Points on a hilly landscape, in no order, each with its height.
From any point a climber takes the steepest step (rise divided by distance) to one of its 2 nearest points. It stops when none of these is higher. Distance is the straight distance between rows; heights are no part of it.
Dib height 124: [ 73 103 117 100  72  83  88  89 116  91 135 130 114 124 108 112 104  86
  90 102]
lonag height 374: [113  97 113  62  87 113 122 110 102 107 137  84 110  97 111 165  91  90
 118  93]
zozo height 510: [ 83  94  95 109 121 107  65 104 118 104  67  84  72 112 111  44 140 112
 101 103]
popig height 294: [ 97 116  96 123 116 100  81  71  73 120  85 111 108  84  98  86 111  84
  83  74]
Gek height 652: [ 99  86  89 110 133 117 110  81  93 123  91 109 100  97  70  91 134  99
  67  58]
dad height 198: [115  83 122  91  92 108 103 126 130  78  96  93  74 122 112 101  88 100
 104 105]
kize height 299: [115 114 117 107 108  74 130  76  51 103 137 109 140  86  84 107 109  92
  96  96]
fafo height 286: [ 95 141 120 109 109  97  37  99 119  82  94  94 100 105 145  85  98  85
 113 100]
fama height 422: [114  79  65 103 115 106  85 115  91 126  64  71  76  93  98  68 125 113
  99 109]
deni height 72: [105  79 123  92  78  98 129 106 126  77 130 103 105 124  99 115 103 103
  98 103]
kota height 351: [ 68 111  84 131 109  93  92  76  86  96  72 125 105  86  83  66 104 112
  90 102]
Mifo height 461: [131  90  91 109 138 103  89 111  87 115  73  79  79  93  86  54 134 102
  88  95]
zudeg height 558: [ 94  91 101 104 107 103  78 116 113 105  74  99  73 116  96  68 106 104
 100 105]
lam height 578: [103 139  85  81  79  81  59 116 123  85 118 102 109  86 145 123  65  83
 122 124]
sebe height 361: [ 86 117  95 109  75  77  68  96  94  94  79 122  87  94 130  77  62  85
 112 112]
zela height 811: [117  77 120 117  99 101 145  89  93  89  89 110 100 119  86  93  90 104
  87  78]
tene height 528: [ 85 110 123 117 100  84 102 114 104  47  80 132  73 103 105  73  54  91
 119 114]
siseg height 484: [103  89 103  75 120  95 105 103  74 151 141 114 109 110  61 128 114  86
  87  68]
vav height 336: [113 120 132 114  95  71 108  80  73  87 138 110 133  99 108 103 102  80
  95  96]
lefem height 646: [106  70  93 103 105 104 115 102 100 117  84  89  90 109  85  84 123 113
  83  91]
Nefu height 468: [ 73  94 108 121 105  93  73  77 113  99  74 105  87 118 113  51 136 108
  86  88]
lide height 419: [ 96 118 101  92  86  81  65 127 117  73  90 110  76 103 132  78  61  92
 122 126]
lik height 773: [122 109 109 104 112 111  69 110  99 111  80  92  80  99 111 103  80  83
 102  88]
kotub height 470: [ 75 104  92 128  96  75 105  62  76 108 113 132 130 102  82  88 117 100
  78  91]
zofev height 590: [111  71  96  96  88 109 120 109  99 120  84 122  79 120  81 118  63  88
  92  77]
Guvit height 587: [111  93  92  95 119 132 114 108  97 113  96  88  97  84  72 122 103 104
 100  90]
ribi height 425: [117 120  80  67 100  94  90 121  97 125 131  65 117  82 110 142 104 103
 119 123]
Neb height 373: [ 85 114  93 103  90 111  77  89 116  90  81  78 102  90 138  93 109 109
 112 110]
virag height 25: [ 93  77  91  92  73 119 114 109 131  86  89  76  88 107 124 114 104 119
 109 117]
Fovul height 251: [ 74 131 117 114 118 108  51  94 124  76 104 110 101 106 107  78 114  97
 103 107]
lelog height 482: [113 137  94  78  98  90  61 116 108 117 123  84 112  89 127 129  85  86
 118 113]
papap height 486: [118  93 118  98 137  97 136  86  72 110 139 119 123 103  52 109 120  90
  88  64]
Nefi height 430: [ 93 116  91 108  96  75  83 116  94  93 113 131 104 101  70  78  79  97
  98 127]
mevof height 269: [129 120 119  95 126  94 128 102  63  96 139 100 130  78  65 117  91  92
 106 101]
vep height 570: [ 70  90  97 108 103 109 134  94 118  80 119 134 116 108  54 118  96 114
  90 100]
pebim height 259: [ 98 102  96 106 100 104 135  80  68 107 113 119 125  82  71 120  82 103
  99  92]
Zafi height 517: [129 106 110 101 129  98  81 114 100  97  98  65  97  96 101  71 137 106
  94 110]
Baze height 529: [ 98 121  76 103 125  97  40 125 109 108  79  79  81  97 106  48 114 115
 117 128]
gufo height 591: [ 95  78  93 102  82 123 109  94 110 109  61 112  74 113 109 120  70  92
  97  72]
Fede height 224: [104  76 114  93  66  92 117 113 126  62  82 102  70 116 139  98  75  97
 110 110]
basa height 334: [128 126 119  93 104  93 102 114  98  81 124  78 122  82 116 119  90  96
 111 121]
ven height 383: [ 71 109  72 118 118 108  90  77  97 104  87 104 114  76  79  70 136 117
  85 106]
Nute height 592: [100  77  83 110 123  95 124  92  86 126  98 126 101 111  48  88 115 105
  66  69]
ravod height 12: [ 88  91  94 105  85 128 134  89 113  79  89  87 107  86 105 123 105 119
 106 105]
sagu height 810: [102  87  96 104  89  75 108  98  97 106 103  94 106 111  89  73 119 117
  85 117]
Gur height 477: [ 99 101 107  92 113 118  71  98 118 115 111  79 103 104 107 105 136  97
  93  91]
ruruv height 670: [112  76 104 107  88 107 148  89  82 100  92 129 101 112  79 118  60  95
  99  68]
gemu height 429: [101  84  80  95  70  87  78 111 102 120  69  94  75 114 125  83  82 101
 104 112]
zas height 95: [ 83 101 118  87  82  93 115 106 120  80 151 126 118 117  88 131  94  94
 100 110]
Gatu height 240: [143  97  84 105  99 100 105 125  73 111  67  71  80  85 109  99  70 100
 116 113]
guvu height 159: [ 67  98  99  96  58  92  96  81 123  90 107 112 106 115 129 107 106 103
  98 108]
Fil height 589: [ 93 109  67  97 103 114  51 121 126 106  81  67  86 103 127  79 109 118
 124 129]
Luf height 440: [107 105  93  68  99  89  99 105  69 149 133  97 112  93  85 137 100  90
 102  89]
sav height 255: [ 89  88 112 100  85  88 105 126 123  61  66  94  59 113 136  66  75 110
 126 125]
digiv height 531: [ 97 101  85  83 119 115  92 105  99 127 118  90 109  89  81 116 123  99
  92  97]
tiniv height 207: [129  84  88  74  73 100 105 136 115 101  96  84  77 107 126 129  68  92
 117 116]
Tokov height 282: [ 76  99 113 118  93  94 110  99 108  62  61  91  79  98 132  60  90 116
 119 115]
Nutut height 420: [ 75 105  89 117 103 101 111  58  90 106 103 103 129  86  93  91 139 111
  78  92]
toz height 309: [ 90 122 120  98 105 111  96  80  93 100 139 110 126  94 100 139 105  86
 103  85]
ruf height 1: [ 71  78  86 102  79 126 138  85 123  91  90 116 103 104  90 137  87 114
  94  86]
Mazus height 573: [107  68  77 106 110 127 124 109 101 120  66  93  78 100  70 104  97 111
  91  84]
Maruv height 278: [ 81 127  97  97 100  99  95  68  68 121 132 103 139  71 100 129 115  91
 100  93]
sabuz height 38: [102  63  93  97  66 104 138 101 113  94  80  95  87 113 112 104  88 115
  99 100]
ditam height 193: [ 78  86 114 103  60 100 113  84 127  61  93 112  90 116 141 105  88  97
 104 103]
duri height 469: [105  73  70  98  83 105  97 123  98 119  54 100  63 109  98  92  68 105
 108 105]
luv height 660: [ 88  78 113 121 107 104 146  92 116  70 101 126 105 123  65  95 101 118
  86  87]
voga height 445: [122  93 113  70 135 104 138 107  71 119 144  87 121  94  56 120 128  97
 100  82]
Maku height 506: [ 88  77  92 112  99 106  99 117 108 102  48 114  56 117  89  73  73 109
 105  95]
teli height 665: [109  82 102 104 101 120  89  92  98 125  65  89  77 108 118 105 100  88
  92  71]
rafe height 495: [ 87 100  96 107 103  97 106 111 100 100 118 133 108 100  54 101  88 104
  92 113]
Nizib height 530: [ 85  80  88 114  95  76 122  73  87 125 107 131 115 119  69  93 117 105
  67  73]
zefeg height 671: [105 116  86  97 108 116  56 125 115 109  75  85  80  96 115  98  84  97
 117 111]
Savi height 457: [101 104 124 127  97  92 114  93  90  68  78 125  88 103 107  85  62  86
 102  90]
laba height 158: [ 91 104  91  82  67  88  78 111 126  93 108 100  97 106 129 106  89 100
 107 123]
Zuk height 627: [ 92  86 101  91  87  89 120  86  98 114 124  96 120 106  95 109 130 111
  84 105]
fina height 614: [121 107 113 105 109  86 108  98  96  85 115  78 119  93  99  84 126 109
  94 119]
nugab height 483: [107 132  82  92  88  86  71 128 110  80  97  98  98  80 122 100  59  98
 126 136]
riled height 323: [103 131 102 115 115  95  72  88  81 103 106 105 116  78  99  92 103  89
  98 103]
Sama height 384: [105  71  65  98  94  96  93 122 109 114  73  59  81 112 114  67 134 124
 105 134]
Laliz height 421: [ 65 106  96 109  91 104  73  78 126  91  83  98 102 108 123  72 129 118
  99 107]
buzak height 301: [128 121 128  88 127 103 103 118  94  93 136  89 116  91  85 121 102  89
 104 101]
tarub height 651: [123  91 107 102 146 141 131  93  93 108  95  85 104  81  69 115 124  98
  88  64]
bogu height 341: [101 123 119  69 110 107 105 101  84 111 151  93 123  89  96 156 100  83
 114  85]
bopi height 239: [ 83  99  87  88  91 104 132  71  66 133 117 119 123  92  80 143  95  98
  97  72]
megu height 538: [102  83 115  89 108  91 119  88  87 122 136 109 118 121  75 109 132  94
  80  75]
gamop height 394: [113 120 140 129 105  85 104  88  81  64 106 113 112  99 109  84  87  83
  97  98]
podod height 186: [111  97  89  71  74  89  79 139 141  86 108  98  76 114 130 113  72  92
 120 125]
puga height 368: [105 123 103 116 107  66  69 100  79 103 101 111 106  97  91  59  98  97
  95 120]
fofid height 467: [ 84 108 112  95 120 118  80  76 113 109 130 100 120 100  97 114 152  93
  83  81]
gokar height 328: [ 92 130 114 101  88 105  69  84 116  81 101  91 108  94 151 113  94  87
 110 100]
Mibat height 285: [ 94 109  81 109  95 109 108  83  81 109  85 104 108  76  90 107  86 105
  97  99]
Dudi height 225: [ 83 118 111 110 122 119  81 109 128  70 100 106  93  95  79  85 104 108
 104 117]
Pizu height 406: [112  93 100  60  92  96 134 110  77 131 139  90 111  97  84 148  90 102
 115  92]
labef height 260: [118 102  77 106 105 105  94 109  71 120  71  93  87  75  85  93  75 100
 101 108]
kevud height 223: [134  91  89  86  91 109 114 127  88 107  89  86  84  90 103 125  58  91
 114 106]
relef height 381: [115 111  89  84  95 100  95 123 108  98 109  67 106  88 114 115  97 113
 116 130]
Karer height 521: [106 113 113  98 128 105 103  85 100  96 129  83 127  86  94  97 150 103
  84  98]
Bug height 724: [117  93 102 110 140 128 107  86  96 105  82  80  99  85  92  90 143  98
  80  68]
rur height 54: [111  71 115  92  61  95 149  95 111  73 107 104 100 119 121 116  80  99
  99  97]
guna height 316: [ 85 108 114 114  81  71  84  93  94  77  67 103  81 106 148  55  79  99
 114 113]

Where does a climber stop that starts at each point below?
mevof: lam
riled: zela
sav: lam
laba: Mibat
Fovul: zudeg
kota: Bug
toz: sagu
